Points on a hilly landscape, in no order, each with its height.
From any point a ball rolls to the lowest of the 4 points nearest to it. It stops when none of these is lower. Distance is the straight distance between rows; heights are no part of it.
<91>: [111 173 140  69 110 134  67 123 144 144]  h=28.9
<180>: [119 140 143 100 180 142 142  99 113 118]  h=14.9
<63>: [188 110  88 123 116 123 163 114 199 145]  h=44.2
<712>: [103 128 145 116 184 156 172 107 112 100]  h=39.9
<49>: [129 110 148 105 145 166 176 100  64 100]  h=24.0
<338>: [113 116 142 115 146 173 181 103  54  98]  h=17.7
<146>: [ 94 153 118 176 159 113 112 132 113 127]  h=16.1
<137>: [179  88 106 118 104 103 141 124 194 146]  h=43.7
<242>: [104 124 136 132 179 176 191 110 104 105]  h=35.3
<148>: [104 148 117 184 126 109 111 141 114 128]  h=20.4
<816>: [178 103 106 133  98 124 164 121 183 149]  h=35.9
<806>: [160 142 115 177  96 160 206 141 153 148]  h=19.3
<698>: [184  94  87 111 108 112 128 115 199 150]  h=44.6
<633>: [ 98 152 122 133 194 137 139 117 124 119]  h=55.0
<452>: [109 127 146 121 152 178 195 109  68  98]  h=8.8
<685>: [154  90 137  37 172  90  87 122 103  98]  h=57.9
<44>: [166 110 112 147  95 136 177 133 174 154]  h=23.7
<391>: [ 96 136 120  91  92 129  74 159 148 143]  h=21.5
<316>: [107 149 120 177 120 112 101 146 122 127]  h=21.4
<69>: [141  95 149  77 157 134 147 105  84  89]  h=25.2
<416>: [ 88 153 124 114 108 128  69 151 133 133]  h=69.2
<252>: [118 107 123 141  78 127 104 162 141 131]  h=63.9
<657>: [161 138 133 192  74 140 175 137 130 150]  h=13.8
<207>: [132  82 135  63 127 123 123 121  62  87]  h=25.8
<444>: [157 132 140 178  79 143 163 141 138 145]  h=9.2
<289>: [132 118 157  82 182 144 152 104 110 105]  h=21.3
<488>: [116 113 132 132 122 147 166  93  17 113]  h=26.2
<601>: [ 94 163 127 104 113 130  73 133 134 143]  h=11.8
<194>: [173  79 101 114 101 101 123 133 184 142]  h=44.5
<233>: [131 139 127 211 123 107 120 138  99 123]  h=16.3
<604>: [116 127 149 103 186 155 163  99 102 109]  h=26.6
<396>: [155  85 115 122  85 112 139 145 175 148]  h=49.1
<301>: [129 104 131 155  74 122 128 156 140 140]  h=27.1
<594>: [ 95 164 127  82 111 126  68 143 143 143]  h=16.0
<287>: [133 161 156  56 145 119  68  96 125 140]  h=53.4
<395>: [119 165 145  82 168 120  87  97 130 139]  h=43.5
<55>: [100 152 118 182 174 112 120 136 113 116]  h=21.9
<24>: [149  88 149  58 171 107 120 112  98  93]  h=27.5
<543>: [ 99 151 128  77  97 136  75 153 154 146]  h=15.2
<195>: [102 117 119 131  85 120  90 162 146 135]  h=73.8
<448>: [ 98 144 120 199 174 105 131 141 110 112]  h=8.5
<411>: [ 87 138 123 167 197 144 170 137 108  98]  h=68.2
<797>: [118 100 118 110  78 121 101 169 163 132]  h=31.2
<753>: [ 92 150 128 144 114 117  87 143 129 133]  h=67.7
<813>: [165 125 123 159  91 148 189 137 169 145]  h=16.2
<434>: [107 138 114 197 156 107 123 134 115 118]  h=21.8
<78>: [148 154 133 212  84 137 169 133 108 147]  h=30.0
<392>: [165 106 120 141  85 125 157 137 172 146]  h=32.9
<259>: [ 95 170 123 120 135 125  78 134 132 135]  h=76.0
<691>: [158 114 130 158  76 136 162 143 153 140]  h=11.7
<175>: [ 94 134 122 158 202 146 158 124 112 110]  h=61.2
<54>: [101 138 127 163 103 111  92 149 121 127]  h=29.9
<557>: [ 98 136 121 154  89 120  91 158 132 135]  h=59.3
<779>: [120 143 119 220 138 104 134 138 103 126]  h=20.7
<64>: [122 157 150  76 158 109  71 103 136 134]  h=51.1
<614>: [ 95 160 121 153 159 119 101 130 117 129]  h=26.3
<511>: [153 136 159  60 167 104  78  92 118 126]  h=18.2
<76>: [129  94 114 119  84 118 110 165 164 135]  h=37.8
<211>: [142 129 152  70 178 114 109  95 122 119]  h=13.2
<217>: [159 152 117 193  89 173 209 146 141 147]  h=48.7
<583>: [191 121  79 110 110 113 120  86 209 145]  h=45.3
<249>: [119 161 142  90 171 125  94 100 127 125]  h=31.9
<154>: [157 100 127 148  73 130 152 152 159 143]  h=18.8
<128>: [137 132 129 207  98 118 133 139 112 140]  h=14.3
<536>: [108 111 114  84  93 123  81 171 169 145]  h=27.0
<30>: [130 108 155  90 158 149 162 104  77 102]  h=23.9
<596>: [169  94 118 140  89 121 148 146 162 139]  h=39.2
<299>: [ 99 164 126 126 172 124 108 121 126 129]  h=43.0
<442>: [128 135 143  84 189 131 119 101 124 117]  h=4.2
<324>: [145 137 155  67 173 114  93  94 117 127]  h=13.6
<243>: [136 119 129 176  77 118 132 144 131 136]  h=12.4
<592>: [118  89 136 100 123 142 156 115  36 106]  h=30.5

Where does a ball stop that starts at each point below?
<175> | <452>
<233> | <444>
<557> | <146>
<30> | <442>
<712> | <442>
<592> | <452>
<411> | <452>
<299> | <146>
<391> | <601>
<64> | <442>

Call two points neighbours if one is among the 4 nearest of the other. Go from one point of each pair to the other, from neighbour to neighbour, staying as low as possible. Name the highest point that can't be avoided.
<452> / <146> | <299>
<452> / <442> | <30>
<146> / <601> | <396>
<444> / <146> | <148>
